A landscape with many peaks, sampled at points; each row gives a point and its height.
From any point a climber takes the steepest step (rise divided by distance) to one of its 4 nearest points. It stops when none of these is higher. Distance is the straight distance between rows; heights are no part of it.
K_624 height 504: [-14  -5  13   0  -6  14 -13   9 -22 -24  -1  31]
K_726 height 699: [-11   9   0   5  -3  -3   6  -6  13  -9  13 -14]
K_916 height 328: [ -1 -20   0  -6 -11  -2  21   5 -12  10  -1  -5]
K_68 height 696: [ -7  -6   9  -5   1  15 -12   3 -26 -11  -5  34]
K_751 height 511: [ 4 15 11 21 -2 -8  2 18 14  6  7 16]
K_45 height 739: [ -3 -10  -1 -17   9  14 -14  -5 -19   5  -4  17]
K_203 height 438: [ -2   8 -10  20   7  -4 -17 -10  14 -24  -4 -29]
K_917 height 534: [  1 -23   1  -4  -7   1  15   4 -20  12  -5   0]
K_408 height 514: [ -6  19  -1  14   4  -8  -6  -3  18 -11   7  -3]
K_639 height 456: [ 2 20  4 17  4 -8 -5  8 17  2  7 15]
K_8 height 472: [ -6   2  -8  -7   2   4   2 -13   5  -7   6 -21]
K_464 height 862: [  0 -15   5  -3   2  13  -4   6 -27   2  -7  25]
K_817 height 476: [ -1   2 -11   4   5   7 -11 -12   6 -18  -5 -35]
K_773 height 632: [ -4 -12  -4 -15  -3  10   4  -8 -10  10   1  -5]
K_226 height 679: [ 18  22   1   4   6 -11 -17   2  20  12  -6  14]
K_35 height 459: [ -4  22   5  17   6 -12  -4  -1  16  -5   6   7]
K_646 height 664: [ -9  -7   2 -13  13  18 -20  -1 -17  -7  -4  22]
K_185 height 461: [ -4  -6  -7 -21  12  17 -14  -7 -13   6  -6   3]
K_476 height 901: [  0 -19  -1 -10   0   7   4   0 -26  11  -9  14]
K_478 height 468: [ 15  24   1   2  13 -15 -22  -1  24   7  -9   9]
K_196 height 483: [  0  24  -1  15  15 -11 -12  -6  19 -11  -1  -2]
K_96 height 887: [ -2 -14   1 -12   1  13  -6  -1 -21   7  -9  19]
K_963 height 677: [  0 -21  -2 -10  -9   1  15   1 -16  11  -3   1]
K_450 height 625: [ -4 -12  -4 -18   7  12 -12  -7 -15   8  -3  10]
K_506 height 26: [ -4  -2  -9 -12   3  10  -7 -14  -2  -9   0 -25]
K_783 height 451: [ 16  22   1   5  15 -11 -21  -1  25   2 -14   4]
K_238 height 484: [ -1   7 -11   8   6   4 -14 -13  13 -24  -1 -33]
K_350 height 513: [-3 15  8 21 -4 -6  6  8 14 -2 12  7]
K_528 height 498: [ -8  17  -2  15  10  -6  -5  -7  20 -14   6  -7]
K_685 height 877: [  3 -22  -1  -5   0   8   6   3 -27  10 -10  16]
K_644 height 381: [ 30  19   2  -9   4 -11 -21   1  24  10  -9   3]
K_164 height 460: [ -3  17  -5  19  15 -10 -11  -5  18 -18  -4 -12]
K_328 height 462: [  6  25   1  11  12 -14 -12   0  20  -4  -6   6]
K_24 height 623: [ -7  -4   3   7 -13   0  19   4   5   1  10  -9]
K_988 height 288: [ 36  12  -2 -13  -6 -11 -16  -5  25  12  -3   2]
K_662 height 415: [ -5 -12   1 -13  -9   4  12  -4  -7  11   3 -10]
K_248 height 240: [ 31  15   1  -9  -1  -8 -14   1  23  17  -4  11]
K_791 height 752: [ -4 -13  -5 -19   4  10  -5  -6 -14  11  -3   4]
K_75 height 633: [-10  14   2  13  -2  -5   6  -6  13  -6  10  -4]
K_514 height 574: [ 0  5 13 21 -7 -7 16 17  9  0 11  4]
K_26 height 519: [-5 15 10 20 -4 -8  8 13 12  1 11  7]
K_647 height 882: [  0 -18  -5 -16  -2   7   1   0 -20  11  -6   7]
K_258 height 823: [  7 -27   0  -6  -1   1  11   6 -31   8 -12  12]
K_896 height 512: [ -4  -7  -7 -15  -3   6   3 -11  -3   4   5 -13]
K_146 height 482: [ -2  -2   8  15 -10  -7  24  18   1  -4  10  -4]
K_704 height 465: [ -6 -14   0   1 -16  -2  19   6  -4   3   5 -10]
K_742 height 541: [ -6  -9   1  -4 -13  -2  16   1   2   2   7 -10]
K_65 height 205: [ -3   0 -13 -16   6  12 -11 -11  -1  -8  -4 -28]
K_225 height 212: [  0  -9 -10 -21   7  12  -9 -11  -6   2  -5 -12]
K_95 height 399: [ 17  22   2   6   2 -12 -11   6  19  16  -4  17]
K_431 height 657: [ -7   4   7  15 -10  -5  13   7   8  -3  11  -3]
K_801 height 662: [-11   9  -3   6   0  -3   1 -10  10 -10   9 -17]
K_19 height 604: [ 10 -22  -5  -4  -5  -8  28  17 -21   5  -5  -5]
K_522 height 306: [ -1 -16   3   1 -12  -7  27  15  -6   1   4 -10]
K_480 height 825: [ -4 -17  -5 -13  -5   7   5  -1 -15  13  -4   1]
K_957 height 560: [  4 -23  -1  -5  -7  -6  27  11 -17   3  -5  -4]
K_175 height 404: [ -9  -2   1  -6  -7   3  11  -7   3   3   8 -16]
K_235 height 556: [ -5   9  -7   4   5   1  -5 -14  12 -17   4 -27]
K_23 height 864: [-10   9   1   6  -8  -4  10  -6  12  -6  12  -8]
K_936 height 831: [ -6 -13   4 -11   5  16 -12  -2 -22   1  -4  26]
K_6 height 470: [ 14  17   9  11   1 -11  -9  13  15  14   3  19]
K_508 height 138: [ -3 -15   3   1 -14  -5  28   9  -9   4   1  -9]
K_830 height 402: [ -1  -1 -13  -9   5   8 -12 -14   1 -10  -5 -34]
K_271 height 707: [  9 -26  -4  -2  -2  -3  21  11 -27   8 -10   4]
K_303 height 432: [  3  24   2  16  10 -13  -8   0  23   2  -1  12]
K_81 height 698: [-10   5   6   9  -9  -2  14   0  10  -3  13  -6]
K_154 height 524: [-11  -5  14   1  -7  14  -9   9 -27 -18  -3  30]

Two climbers start at each pair of points below. Name the first point that both come to, or write -.
K_646 / K_773 -> K_476
K_196 / K_26 -> K_23
K_896 / K_791 -> K_647
K_522 / K_508 -> -
K_35 / K_528 -> K_75

For each start below, name the point where the climber stops.
K_830 -> K_23
K_431 -> K_23
K_917 -> K_476
